Points on a hilly landscape, in no order, each with its height.
A ball rolls from a point to the lowest of its 2 nearest points, and stops where none of them is lower. Distance is the straight distance between rows; heights are no part of it.
(54): [140 148 147 111 130 118 127 172 146 154 109 124 127 111 119 107 110 156
 133 150 102  67 134 150  80 138 115  96 149 121]  (h 52.2)
(1070): [128  80  89 157  97 130 164 120  58 112 165 133  81 141 130 142 144  63
 144 126 101 131 114 133 156 129 142 160 102 112]  (h 23.8)
(595): [115 155 145 113 131 136 156 172 107 131 124  89 112 189 215 110 139 111
  99 118 124 153 120 158 177 135 147 144 134 103]  (h 25.8)
(1852): [129 130 153  95 111 154 100 203 116  81 131 132 134 101  79  40 109 147
 156 138 125  95 126 121  38 144 104  77 154 157]  (h 76.1)
(1604): [150 123 113  82 162 138 141 105 153  87 133 147 131 124  98  83  70 121
 151 122 130 105  85 113  32 131 125 127 188 172]  (h 61.4)
(300): [ 66 105 170 179 112 134 133 133 158 161 126 112 180 122 106 190 114 119
 103 106 128 116 150 118 191 137 106 123  97 152]  (h 48.6)
(1060): [210 132  60 164 132 134 129 122 107 120 157 157  53 107 183 108 162 113
 109 122  95 177  87 125 145 139 145 107 124  94]  (h 69.5)
(1424): [171 108 103 132 159  83 156  82 125 168 123 128 158 127 154 168 110 113
 147 143 141 124 103 127 125 118 116 146 125 112]  (h 43.8)
(1646): [127 104 133 120  91 110 138 203  86 112 121 142 139 107 101 100 104 124
 135 122 111  83 124 151  64 149 117  84 156 135]  (h 63.8)
(701): [159 156 132 130 131 137  60 153 154 134 118 176 137  62  79  84 147 171
 158 186 135 134 131 118  93 112 101  51 107 142]  (h 45.5)
(1016): [ 73 135 164 183 113 155  81 158 141 153 106 176 150  85 101 160 151 127
  94 122 131 154 191 154 199 149  91  79  89 133]  (h 46.8)
(288): [122 110 106 131 123 102 165 128 105 140 115 131 161 123 182 182 147 143
  93 112 121 180  97 148 178 111 124 104 115 131]  (h 43.2)
(1591): [129 113 112  86 141 100 150 114 143 127  91 143 175 114 101 154  77 167
 133 150 110  81  97 128  60  95 107  94 174 174]  (h 63.6)
(829): [139 116 139 137 160 109 123  73 175 175 129 114 167  91 128 160 133 138
 146 139 154 138 123 105 145 135 103 153 112 130]  (h 32.9)
(1087): [ 60 158 181 121 112 181 125 116 143 130 100  80 137 105 147 133 185 159
  97 117  93 156 156 131 167 115 109 115 156 162]  (h 43.0)
(619): [ 83  97 114 124 108 125 143 105 122  62 122 121 187 142  88 192 150 167
 114  92 128 141  96 121 140  83 146 137 136 160]  (h 27.5)
(1461): [149 135 129 182 124 125 102 140 100 140 154 182  74 122 137 145 127  50
 139 138 114 123 163 163 157 173 140 150  78  68]  (h 28.7)
(1014): [178 108  60 102 166 112 156  56 102 108 133 148 115 144 121 102  87  97
 160 134 148 137  92 112  76 104 124 150 166 146]  (h 45.1)
(1504): [150 101 100  86 165 110 156  99 142 108 113 148 164 131 107 126  66 126
 144 131 132  95  83 122  46 111 113 119 182 158]  (h 62.4)
(572): [ 77 157 157  96 123 135 150 136 128 150  87  79 158 150 156 145 135 169
  96 128  81 113 143 160 130 113 118 114 158 149]  (h 36.3)
(1457): [134 126 112  86 168 101 134  54 160 131 115 110 190 145 120 155 103 166
 140 134 167 143 113 102 112  84 131 163 145 150]  (h 33.0)
(845): [123  93  65 123 116 116 147  83  54  87 156 138 104 178 141 145 131 100
 121 108 177 184 116 126 149  60 155 171 122 126]  (h 67.6)
(503): [130  99  89 105 147  85 165  96 106 110 115 118 188 168 133 184 100 141
 116 124 154 139 100 131 115  74 137 149 144 132]  (h 66.0)
(1392): [163  91  69 147 131 111 138  47  93 121 164 144  95 107 113 135 150  96
 175 137 139 156 104  89 138 119 130 165 109 132]  (h 26.6)
(822): [142 173 157 118 138 129  83 145 158 177  98 139 124  91 110 101 119 163
 121 169 103  80 155 161  80 122 102  67 136 130]  (h 50.9)
(1112): [114  92 114 158  89 114 172 166  73 107 136 154 106 130 175 176 175 107
  89 102  89 171  95 151 185 138 162  97  98 115]  (h 32.5)
(911): [121 122 115 108 140 112 157 114 128 132 104 114 165 141 160 170 130 165
 110 113 132 161 111 130 147  94 119 126 137 141]  (h 44.9)
(1663): [158 170 127 156 171  89 107 132 145 189 110 192 127  92 163 162 106 132
 101 135 108 121 161 189 134 167 104 111 113  85]  (h 38.3)
(25): [ 75 174 153 111 118 144 154 158 109 156  87  96 129 140 189 125 171 164
  67 130  71 154 133 180 174 129 123  84 154 137]  (h 41.5)
(333): [199 167 100 168 158 139 106 109 130 151 174 135  46 119 154  73 139  82
 144 146 110 112 136 132 124 176 141 171 116  71]  (h 48.7)
(1212): [100 120 111 125 110 120 166 135  96 125  96 128 158 118 168 175 174 184
  84 105  95 182 100 156 171  92 124  86 128 159]  (h 41.4)
(60): [119 126 145 124 158 108 153 119 112 189 134 100 159 190 212 155  85  67
 100 145 177 153 135 155 190 128 110 169 121  96]  (h 53.3)
(1163): [125 142 146  59 148 146 118 133 173 113 124 122 119 118  94  75  75 160
 147 153 100  72 113 112  32 125 108 108 183 166]  (h 24.3)
(227): [105 133  98  87 126 127 130  73 115  96 140  99 138 221 120  98 107 109
 125 117 200 148 149 121 109  92 169 205 139 108]  (h 15.8)
(159): [112 153 149 132 136 115 144 150 138 176 109 125 150 117 156 152 137 143
 106 136  96 116 142 174 142 148 114 114 123 110]  (h 39.9)
(393): [ 97 130 124  96 121 140 143 111 126  82 133  90 146 212 126 117 128 128
 116  92 174 143 133 119 138  99 173 187 140 117]  (h 18.2)
(151): [ 85  80  91 124 106 130 138  92 109  41 140 135 187 154  62 166 136 121
 124  91 142 130  96 112 110  93 163 157 145 146]  (h 24.6)
(69): [115 102 130  85 133 121 137 143 124  92 117 148 172 116  81 113  57 137
 142 123 122  87  99 142  16 122 105 100 183 189]  (h 18.7)
(1196): [116 132  96 100 124 125 151  71  78 118 157 102 103 225 131  91  98  87
 135 141 194 134 163 124 127 102 153 213 122 117]  (h 13.9)
(194): [110 140 152 133  85 133  96 199 116 133 109 136 131 101  96 112 156 158
 128 141 112 105 161 157 119 136 121  70 110 124]  (h 37.4)
(1369): [189 148 125 125 146 132 112 184 149 143 136 160  90 110 115  64  91 111
 132 146 118  55 127 155  47 168 102  92 165  96]  (h 51.8)
(1761): [ 64 118 145 144 103 146 162 152 109 125 106 128 146 120 168 170 180 154
  70  96  97 177 116 155 210 127 127  95 120 156]  (h 39.4)
(1234): [131  99  85 113 130  97 154  91  77 111 130 118 156 190 149 171 113 109
 115 115 173 163 111 127 143  72 141 166 137 120]  (h 66.9)
(866): [130 177 137 144 164  90  94 152 118 184  97 212 128  87 153 171 124 150
  79 141 104 138 187 205 153 178 106  95 126 111]  (h 37.2)
(1690): [ 68 118 193 161  80 169 110 208 145 122 128  96 120 154 100 115 123 121
 126 107 108  88 170 134 166 147 145 112  91 136]  (h 72.7)
(991): [174 163 108 111 147 163 124 101 155  93 138 102  80 146 162  65 156 158
 134 116 144 161 115  93 134 130 158 164 151 120]  (h 59.4)
(1378): [151 146  99  68 164 154 133  92 165  71 135 133 109 146 107  58  98 136
 147 123 134 125  99 101  54 128 147 148 189 145]  (h 60.6)
(766): [ 97 110 150 153 140 130 154 111 149 166 128 110 176 129 141 182 125 112
 110 117 137 141 138 128 189 141 101 149 103 131]  (h 49.8)
(1256): [ 81 123 153 150  94 158 169 181 103 105 124 126 117 155 173 153 180 135
  87  91  90 161 113 146 205 144 153 113 105 136]  (h 37.6)
(1077): [194 111  49 129 157 103 151  71 104 124 136 141  91 127 160 123 117 106
 143 137 147 171  90 111 131  91 129 131 142 124]  (h 57.2)
(713): [159 111  96 142 152 100 148  79 108 159 135 122 138 136 188 162 129  99
 114 127 166 198 111 124 180 112 114 154 109 108]  (h 55.7)
(1657): [122 106 139 182 108 102 116 162 116 161 124 171 141 115 123 188 124  88
 115 121 125 120 150 162 164 164 133 116  78  98]  (h 45.0)
(1128): [140 156 137 131 118 133  78 118 156 161  93 158 127  50  96 117 141 182
 145 179 113 138 123 120  92  99 104  58 128 172]  (h 44.7)
(824): [156 170 101 101 160 143 123 115 159 132 100 109 105 139 186 110 114 196
  93 113 158 200 115 131 139  71 115 110 168 151]  (h 38.5)
(530): [ 95 137 190 140 124 151  79 176 152 148 121 125 151 136  74 122 125 116
 134 143 146  90 191 129 152 138 103  92  70 113]  (h 21.1)
(672): [161 158 104 116 138 141 122  88 130 107 152 100  76 167 170  77 151 137
 128 112 185 190 138  95 147 120 158 181 135 115]  (h 58.8)
(75): [158 135 111 116 158 112 145  95 160 166 102 120 161 105 159 156 118 165
 123 139 121 151 101 125 125 101 106 113 138 143]  (h 46.7)
(1772): [ 72 144 196 120  89 158 114 186 140 138 124  79 129 141  95 122 135 143
 127 139 104  79 173 141 129 136 128 114 116 133]  (h 73.3)
(1228): [137 112  61 115 118 127 126  86  81  65 145 142 100 164 137 104 139 128
 124  96 173 191 103 115 126  64 169 161 145 120]  (h 68.1)
(794): [154 163 148 133 139 145 101 134 175 133 148 115  95  88 134  91 151 156
 148 132 116 120 127 111 123 157 130 140 124 109]  (h 46.9)
(1871): [126 135 144  96 115 151 121 156 136  80 155 104  93 127 108  64 132 138
 159 119 116  94 125  95  82 159 154 159 156 122]  (h 75.1)
(1795): [121  81 106 136 131  97 153  72  89 130 155 120 151 148  90 164 101  65
 161 141 151  87 119  90 116 126 127 187 116 134]  (h 46.5)
(886): [123 141 145 184 115 159 123 170 118 120 150 161  74 122 175 132 164  79
 101 101  97 166 136 163 201 193 160 135  91  82]  (h 71.4)
(1004): [123 130 172 120 164 110 111  92 192 194 138 103 174 106 119 157 111 132
 143 148 144  89 143 118 122 141  99 158 109 118]  (h 34.6)
(671): [ 94 151 196 126 114 173  61 157 168 137 129 108 139 108  74  99 156 145
 144 147 141 112 186 102 140 135 102  92  81 132]  (h 22.7)
(848): [102 115 155 181 118 108 103 146 140 172 117 168 164  81 109 190 131 123
 107 121 139 136 165 152 176 154 103 101  82 120]  (h 45.9)
(639): [160 135  84 136 135 124 116  78 103 119 147 120  76 150 176 104 143 130
 122 107 197 221 128  97 163  88 147 172 129 121]  (h 58.3)
(1054): [131 117  59 102 131 123 172  85  48 111 176 121  94 202 128  91 105  82
 148 140 155 135 150 137 138 106 125 206 112 127]  (h 12.0)
(1530): [151 123 120 195 119 128  99 133 119 127 159 189  74  74 147 149 166  82
 128 119 110 172 137 135 176 173 142 125  81  81]  (h 70.3)
(1340): [ 92  82 144 173  91 124 124 143 133 118 136 129 146 114  94 180 149 136
 140 104 137 126 120 103 159 130 134 118  92 155]  (h 16.8)
(1781): [107  86 158 180 116 113 108 122 140 154 147 120 151 138  78 165 100  76
 152 129 165  88 140  84 143 138 127 145  77 134]  (h 21.2)
(1683): [119  96 100 131  99 128 170 155  67  82 135 138 108 153 178 154 171 128
  98  87 114 174  95 135 169 105 163 115 121 127]  (h 34.3)
(1129): [168 125  87  96 172 106 136  67 159 126 107 125 154 135 157 145 107 169
 137 124 171 175  94 108 117  74 122 135 148 149]  (h 34.9)
(1357): [ 98 178 166 129 123 175  99 105 157 132 101  92 118  71 143 109 187 183
 103 129  80 168 138 124 148 117 114 108 156 153]  (h 44.4)
(1298): [189 136 102 118 180  98 146  68 151 173 130 116 133 137 167 125 105 118
 146 144 153 133 111 105 120 118 121 158 137 109]  (h 42.5)
(253): [179 127  80 176 133 122 129 117  94 132 154 174  75  89 177 138 163  90
 116 127  90 172 115 148 161 149 145 120  96  81]  (h 69.9)
(1391): [138 137 148  91 155 123 143 104 160 137 138  86 137 159 133 114 118 128
 150 133 136  98 136  99 109 141 138 184 138 118]  (h 57.8)
(599): [169 145 101 108 133 149 145 140 164 109  99 158  97  95 114 100 111 169
 124 139  96 113  88 131  77 123 119  79 175 168]  (h 61.7)
(166): [166 165  84  71 161 144 127  76 155  85 136 119  90 185 133  44  99 141
 131 121 176 141 122  97  73 112 161 162 176 126]  (h 59.8)
(1181): [100 105 120  98 107 131 134 126 130  67 124 129 167 121  87 139 127 158
 142 112 119 118 102 119  80 106 138 136 159 158]  (h 19.1)
(41): [150 116  89 129 136 121 162  64  89 130 165 114  91 171 127 100 130  74
 162 146 152 130 141 104 143 128 138 199 110 123]  (h 14.0)
(1785): [ 77 141 166  98 133 150 147  99 159  96 129  71 156 230 119 124 113 128
 108  94 161 123 159  99 153 126 168 199 124 134]  (h 20.9)
(301): [ 60 120 184 162 118 147  78 112 177 167 119 111 171  88  80 164 136 138
 125 132 143 129 171  98 172 123  87 102  99 162]  (h 31.3)
(389): [113  94 158 168  86 144  94 180 132 102 148 129 117 124  72 112 141 102
 160 121 159 107 146  91 141 144 138 108  80 116]  (h 15.9)
(1322): [150 149 105 153 137  98 144 151 122 162 120 179 122  97 186 158 146 127
  89 120  87 164 123 189 161 161 136  92 115  90]  (h 42.9)
(1680): [ 87 185 182 120 111 162 110 170 141 155 106  88 112 114 144 100 166 160
  99 137  66 114 170 168 136 142 126 106 145 124]  (h 40.4)
(1837): [116 149 170 183 102 171 102 189 136 123 147 145  74 134 138 114 149  87
 125 104 108 125 161 148 182 186 154 139  89  82]  (h 71.7)
(1550): [168 130 112 136 145 121 139  71 127 149 162 120  93 132 133 104 137  83
 166 142 144 114 125  98 124 147 145 187 118  99]  (h 15.7)
(471): [116 156 136  73 144 132 142 142 127 117 126  72 138 208 171 106  97 141
 109 109 163 135 148 139 124 103 147 176 163 110]  (h 20.0)
(1626): [207 146 101 137 151 148 127 155 153 118 141 146  58 113 131  62 102 113
 129 138 105  84  98 131  59 175 125 106 178 117]  (h 50.6)
(100): [121 139 135  65 149 131 147 100 145  97 137  90 135 192 119  81 101 125
 146 120 137  86 142 102  76 139 154 188 166 117]  (h 56.8)
(1863): [116 113 136 118  78 110 135 245  71 123 119 151 144 132  93  94 116 123
 109 125 104  76 144 180  80 164 130  66 134 115]  (h 64.6)
(1491): [ 72 110 187 141 116 131  82 122 178 148 140  97 172 120  62 161 119 140
 151 141 159 100 154  73 148 122 107 116  81 166]  (h 32.8)
(1430): [157  83  90 130 149  78 167  69  86 160 142 124 158 160 126 167  91  76
 153 155 146 105 110 116 115 104 114 172 125 121]  (h 45.3)
(1376): [ 56 136 186 141 108 169  86  98 173 140 116  99 143  80  98 142 170 166
 126 132 118 151 160  95 165 123  96 116 120 173]  (h 29.9)
(643): [141  96  91  99 141  84 173 106 124 130  91 138 189 136 125 184  84 159
 119 134 125 109  94 139  94  87 116 110 156 156]  (h 64.8)
(1324): [ 63  80 154 181  64 129 136 182 105 107 120 126 153 128  82 182 132 141
 104 101 119 114 128 115 170 120 137  87  89 170]  (h 14.1)
(282): [133 164 147 109 159 134 124  87 177 174 103 110 150  87 142 131 132 174
 124 151 101 132 127 126 119 104  99 109 146 156]  (h 48.2)
(491): [ 95  96 130  89 129 127 134 127 107  65 129 131 183 139  73 112  81 120
 136  93 115  92 104 141  29 130 134 141 184 161]  (h 22.3)
(1823): [168 132 125 177 122 126  97 140 123 136 162 152  74 101 123 108 140  79
 157 140 123 119 139 128 126 170 141 145 103  75]  (h 27.6)
(423): [105  85 129 124 105  87 162 162  88 121 122 122 187 145 102 178  93 114
 115 127 116  62 114 140  92 133 128 123 143 139]  (h 28.8)
(50): [143 137 159 134 134 131 115 105 158 148 158 104 101 125 113  99 134  96
 167 139 146  94 143  92 126 171 142 180 109 103]  (h 17.7)
(1170): [ 38 131 164 137 101 163 147 126 119 131  98  97 161 131 138 168 179 163
  71 107  92 159 143 143 196 108 112 106 142 175]  (h 41.2)
(446): [ 86 117 161 157  67 137 123 207 112 124 119 139 124 116 101 143 164 145
 111 109 104 122 149 152 158 139 142  76  97 132]  (h 35.9)
(959): [175 135 125 161 111 132  82 171 123 116 157 152  85  85 102  71 146 106
 164 144 138 112 132 117 101 162 127 114 108  83]  (h 26.4)
(1238): [131 115 115 161 119  81 148 145 103 165 123 178 141 108 161 192 129  95
  95 126 109 145 130 183 164 163 137 110  89  95]  (h 44.1)
(1328): [114 103 130 140 104  73 155 161 108 167 110 137 186 124 111 192 107 134
 112 146 118  76 124 165 118 139 117  98 112 126]  (h 31.7)
(259): [130 132 174 147 115 143  92 205 127 130 130 145 142 155  84 103 119  91
 150 146 144  73 184 135 130 160 117 106  76  82]  (h 19.2)
(1064): [107  93 131 155  70 125 151 188  95 101 134 147 111 109 132 155 173 139
 110  97  93 136 108 144 161 140 153  95  99 124]  (h 34.4)
(1532): [105  82  93 106 121 121 134  89 106  53 143 143 169 124  71 136 119 118
 149 105 140 125  90 110  71 115 148 155 162 156]  (h 22.1)
(925): [143  78  90 169 103 113 137  90  74 120 168 148  93 102 104 143 143  72
 169 133 124 128 116 101 144 131 132 153  96 125]  (h 25.4)
(1208): [144 118 119 106 153 113 127  71 164 130 121 113 157 104 124 154 136 159
 158 129 151 140 109  94 127 115 130 157 134 146]  (h 31.1)
(1485): [109 165 153 137 158  83  79 147 105 193  82 210 166  91 116 173 122 144
  84 155 133 130 213 192 153 156  92  87 111 123]  (h 36.2)
(107): [153 143 154 138 125 145  60 170 158 112 159 135 105  91  86  71 149 130
 177 151 156 111 146 102 110 159 123 110  89  95]  (h 25.2)
(873): [160 104  75 112 153 129 138  73 109  77 142 163 115 110  95  89  98  89
 169 110 133 136  76 113  44 124 128 133 178 167]  (h 46.3)
(689): [136 160 142  97 143 138 151 148 132 124 123  80 123 181 181 107 133 137
 114 111 126 126 131 137 148 127 141 158 145 111]  (h 23.1)
(1309): [ 54 110 177 202 109 150 102 149 163 155 121 147 158 104 102 163 123 118
 103 107 127 141 176 122 206 144  99  96  81 144]  (h 47.5)
(1624): [206 160  92 155 160 141 118 133 133 139 162 138  48 126 152  58 118  87
 136 149 100  83 112 133  79 174 130 142 154  88]  (h 49.5)
(941): [ 66 143 159 100 130 137 154 131 122 130  96  72 187 178 147 171 134 161
  87 116 117 131 141 144 161  96 119 134 145 157]  (h 33.4)
(704): [141 107 145 160  95 142  97 192 108 109 149 149 117 132  74  83 135  76
 165 140 149  99 154 114 116 163 125 108  82  87]  (h 17.5)
(871): [178 109  89 117 135 135 131 114 139  83 134 170  99  83 106  93 111 128
 155 126 122 128  67 105  65 134 123 110 172 162]  (h 47.4)
(1777): [134 131 140  72 134 136 125 159 150 115 106 153 130 105  80  83  66 146
 137 146 116  81 105 136  19 124  92  76 183 191]  (h 21.7)
(889): [122 148 123 104 126 145 133  98 147 126  74 126 138 100 138 142 150 205
 113 134  91 165 109 129 121  70 123  87 162 182]  (h 41.9)
(421): [ 73 143 170  86 143 151 142  92 169 116 121  67 173 184 119 141 122 156
 116 109 141 123 153 110 149 110 137 178 128 143]  (h 23.3)
(1596): [127 138 143  72 140 128 155 153 135 109 131  99 133 158 123  96  93 125
 139 121 102  66 128 129  67 143 136 159 178 116]  (h 55.5)
(844): [ 82  97 157 140  85 145 105 174 134  91 138 107 145 132  63 139 131 134
 149 119 142  95 139  89 130 133 134 119  98 153]  (h 13.8)
(400): [181 129 108 153 156 114  97  85 147 149 166 145  84  83 123  99 133  96
 174 155 142 111 108  96 109 155 129 152 117  98]  (h 32.2)
(1453): [191 135  59 139 132 144 141 117  84  95 153 129  45 140 175  83 152 115
 122 115 120 175  96 115 138 115 145 133 144 111]  (h 69.0)
(141): [ 99 122 146 140 106  78 111 158 110 188  94 153 188 104  88 188 118 148
 102 155 124  97 160 175 130 123 111  76  97 139]  (h 33.7)
(1090): [197 148  93 143 175 114 135  95 156 171 129 131 107 116 181 120 122 122
 128 131 128 151 100 125 135 132 114 129 136  96]  (h 41.1)
(1731): [123 122 140 118 109 142 129 153 125  90 140 112 105 122 122 114 152 137
 153 110 108 114 120 112 118 145 148 148 142 121]  (h 74.6)
(1757): [179 131  64 119 152 110 127  45 118 113 140 135  97 142 152 117 125 131
 139 122 192 197 106  89 131  80 142 161 138 128]  (h 57.9)
(1686): [100 139 154  85 123 120 153 167 127 133 106  97 147 147 121 117 104 161
 128 138  83  61 134 154  78 131 127 121 167 129]  (h 53.8)
(1578): [119 137 103  82 130 126 162 143  85  95 127 102 118 217 160  97 100 110
 118 111 145 125 129 138 107 100 161 169 168 104]  (h 16.4)
(1135): [125 147 129 138 136 121 149 144 132 162 113 131 140 115 180 155 150 126
  92 117 102 167 126 170 180 151 115 113 120  99]  (h 41.6)
(1835): [141 105 107 172 106 118 141 129  76 145 158 169  84 121 158 168 139  49
 130 135  92 143 132 156 173 157 148 137  74  88]  (h 29.8)
(466): [107 108 171 129 139 114 100 100 180 160 141 108 161 114  86 155 111 128
 160 143 162  94 143  82 128 142 112 152  94 139]  (h 34.2)
(449): [133 109 158 155 131 115 104 121 150 160 158 131 129 129  90 131 114  74
 173 146 166  80 149 100 125 155 132 158  84 101]  (h 19.6)
(1911): [136 115 136 191  94 154 105 158 137 114 147 154  79  77 128 136 180 113
 131  97 119 167 129 119 182 167 141 119  84  99]  (h 70.6)
(1081): [ 59 173 180 133 107 170 135 165 131 148 102 100 124 130 164 128 170 138
  88 122  75 132 156 175 183 155 121 108 138 127]  (h 42.0)
(1174): [107  82 130 115 113  99 149 158  87  94 129 127 180 129  88 133  79 114
 133 115 126  73 112 136  47 136 120 127 166 151]  (h 25.6)
(511): [ 69 124 147 108 117 143 141 108 143  97 106  87 185 149  97 181 143 169
 105 106 120 129 130 117 150  94 127 144 134 164]  (h 30.3)
(406): [ 80  80 150 159  68 125 119 195  99  91 129 126 172 132  55 153 124 129
 129 120 143  92 134 102 130 125 123  78  94 161]  (h 11.2)
(1444): [191 168  92 126 156 163 131 129 168  98 126 120  71 123 162  78 146 175
 120 121 110 160  91 107 123 127 143 112 158 135]  (h 60.0)
(857): [150 172 147 106 143 140 118 114 181 173  88 129 113  95 128 115 117 174
 118 166  88  98 128 144  82 106 103  79 158 159]  (h 49.6)
(1768): [176  99  69 145 131 100 158  82  83 135 145 137 105 127 168 150 132  87
 136 131 135 170  98 122 158 106 126 146 107 105]  (h 56.4)
(16): [ 99 144 189 159  80 178 101 223 140 114 140 123  90 142 106  90 144 113
 139 110 117 103 176 139 162 171 141 115  87  95]  (h 72.1)
(883): [137 150 166 133 159 109 107 130 169 191 130 137 149 105 129 142 110 116
 130 145 131  85 159 154 127 157 102 141 114  85]  (h 36.7)
(1440): [132 108  86 109 119 123 167 136  49  86 135 118 105 194 162 119 117  92
 123 114 131 141 112 140 123  96 153 159 150 110]  (h 19.4)
(133): [106 114 148 178 106 165 136 149 142 125 146 141  99 113 155 142 160 101
 114  90 111 165 128 135 211 167 144 132  92 107]  (h 71.0)
(66): [ 70 141 186 109 104 158  96 117 152 129 104  79 142 105  98 136 157 173
 127 135 105 117 159 110 129 112 115 121 131 170]  (h 28.2)
(686): [192 149  74 110 141 164 144 124 164  78 107 151  74 117 135  95 120 169
 117 131 112 151  74 115 101 109 134  96 177 163]  (h 60.8)
(1419): [105 151 164 136 126 102  79 144 103 199  76 171 177  98  90 156 138 146
  97 163 124 115 197 180 131 129 103  62 110 140]  (h 35.1)
(1394): [147 110 109 125 149  84 164 118  74 173 130 106 142 194 199 166  86  68
 114 150 156 149 121 157 159 106 122 164 117 102]  (h 54.3)
(443): [ 83 114 151 136 147 129 165 141 129 163 124 103 168 174 194 162 107  88
  79 126 159 161 130 147 213 141 108 152 114 113]  (h 52.3)
(240): [196 145  78 104 165 133 138  97 160 128 106 133 105 131 165 120 111 173
 115 125 155 175  87 113 122  85 119 106 164 146]  (h 36.8)
(1326): [179 169 129 137 155 144 113 106 160 137 159 112  72 115 152  70 147 114
 148 139 121 122 128 106 125 176 141 170 133  87]  (h 47.8)
(1593): [108  79 128 163 105 112 134 115 123 114 143 124 152 128  88 189 121  97
 141 117 145 100 116  91 147 129 134 151 104 142]  (h 18.8)
(440): [131 154 156 133 104 158  57 162 152 115 122 137 120  67  84  86 169 178
 159 164 126 140 141 110 116 114 118  67 104 143]  (h 46.2)
(1861): [168 145 157 138 160  84  85 170 131 166 124 192 151 133 108 129  87  99
 145 160 153  59 181 164  87 152  96 117  96  68]  (h 53.6)
(1078): [132 156 174 145 139 160  48 153 178 130 141 144 130 101  81  90 155 130
 163 146 166 130 180 105 146 151 103 101  67 100]  (h 24.0)
(207): [139 122 109 106 112 127 161 172 121 100 106 142 120 109 117 100 107 152
 129 123  89  94  99 148  65 132 124  83 178 149]  (h 62.7)
(1211): [120  91 109 169  92 112 158 162  60 128 142 179 102 137 174 175 155  60
 100 124  86 149 111 173 181 152 161 110  74 101]  (h 31.0)
(770): [109 139 164 119 103 144 125 193 135 122 129 100 115 127 118 106 138 141
 140 123 100  80 143 142 112 150 136 130 134 110]  (h 74.0)
(681): [ 66 132 187 119 129 151 119 105 181 134 124  71 158 135 100 147 131 151
 126 113 127 112 157  94 152 132 122 152 120 162]  (h 25.9)
(1092): [141 166  94  92 136 136 121  81 130  87 149 106  83 190 145  53 124 135
 125 114 193 160 146 105 105 109 177 188 154 108]  (h 59.3)
(1073): [175  96  82 145 149 105 140  55 133 130 136 142 130  96 139 159 145 124
 160 126 150 174  86  86 144 109 135 145 115 134]  (h 28.0)
(561): [140  88  64 127 119 114 180 120  34 104 160 136  99 163 160 134 127  70
 129 123 107 146 103 143 134 104 138 147 126 120]  (h 21.8)
(582): [190 168 111 158 172 111 107 120 165 171 124 165 101  95 163 131 122 137
 120 137 111 130 127 157 126 161 113 118 125  87]  (h 39.7)
(789): [103 183 141  88 133 146 152 152 123 149  77  81 129 156 182 111 145 183
  85 130  83 141 137 178 139  99 125  91 171 151]  (h 39.1)
(1210): [158 165 102 107 148 152 139 101 163 135  86 125 120 107 169 124 143 199
  95 130 113 190 106 131 138  80 110  81 163 167]  (h 40.3)
(167): [180 117  81  99 177  87 152  51 126 143 131 127 147 158 141 132  87 106
 158 148 173 128 102  97  94  89 124 163 150 131]  (h 43.9)
(765): [128 156 143 119 126 154 103 125 170 118 116 107 109  83 130 103 163 189
 144 132  96 144 124 119 128 124 124 120 142 149]  (h 45.7)
(171): [103 116 131 134 105 153 161 171  79  94 138 119  97 175 201 140 164 110
  93  96 123 183 105 144 198 124 160 134 108 114]  (h 36.0)
(812): [171 111 110 135 139 113 107  78 151 130 151 151 113  77 106 119 132 127
 184 152 150 123  90  81  97 132 129 143 128 138]  (h 30.9)
(693): [174 116  88 119 160 114 129  55 169 116 134 151 131  88 124 140 136 156
 174 141 149 160  78  74 110 115 136 144 140 152]  (h 29.5)
(1563): [151  91  86 139 110 125 131 127  96  78 150 157  95  81 106  97 133 113
 167 114 119 131  87 102  84 134 137 123 155 139]  (h 48.4)
(320): [100 159 179 142 131 136 101 158 154 179 120 123 140 112 127 137 124 131
 116 139 113 102 180 165 146 158 108 124 110 103]  (h 38.2)
(976): [ 92 174 183 124  94 152  80 180 121 155  89 114 117 100 112 100 161 161
 110 154  83 110 181 163 114 134 129  66 133 128]  (h 38.8)
(935): [122 134 145  92 116 151  92 168 140  67 152 126 108  98  86  49 121 147
 169 126 127 101 112  99  48 150 133 119 165 149]  (h 75.6)
(1094): [163 115  66 128 126 136 149  89  76  89 151 133  83 151 142 100 148 108
 143 116 138 169 104 109 140 103 152 157 136 120]  (h 68.6)
(920): [182 142 132 136 146  99 102 177 131 159 133 182 121 111 107  94  88 104
 135 160 134  61 145 162  66 158 109 101 129  79]  (h 52.8)
(1617): [112 121 151  82 126 121 114 147 142 115 129 117 154 107  85 107  94 156
 153 150 123  69 126 117  55 121 110 110 154 150]  (h 24.7)
(1469): [106 123 146  93 124 131 109 117 155 105 125 114 145 107  87 131 129 168
 159 139 126 105 120  98  93 122 129 141 145 157]  (h 22.0)
(1594): [ 89 110 144 136 143 126 160 111 130 142 127  94 180 177 161 182 113 113
  92 106 170 165 126 119 203 109 114 164 117 139]  (h 51.0)
(484): [148 111  94 133 141  92 152  91  72 161 148 111 115 176 189 154 105  84
 122 136 181 184 126 132 173  92 127 172 111 115]  (h 55.1)
(173): [129 147 127 128 104 129 117 120 129 144  74 150 132  65 109 139 150 197
 116 155  84 144 112 135 104  91 123  59 149 183]  (h 43.5)
(656): [111 127 177 113 148 125 150 106 168 167 133  78 154 163 132 141 108 103
 133 128 148  92 149 107 145 155 129 190 112 121]  (h 58.7)

For each start below, name the point where the ball stops.
(1871): (1208)
(1060): (1208)
(1430): (69)
(1444): (1208)
(466): (1054)
(1563): (69)
(1863): (406)
(1594): (1208)
(871): (69)
(1761): (406)
(976): (406)
(100): (406)
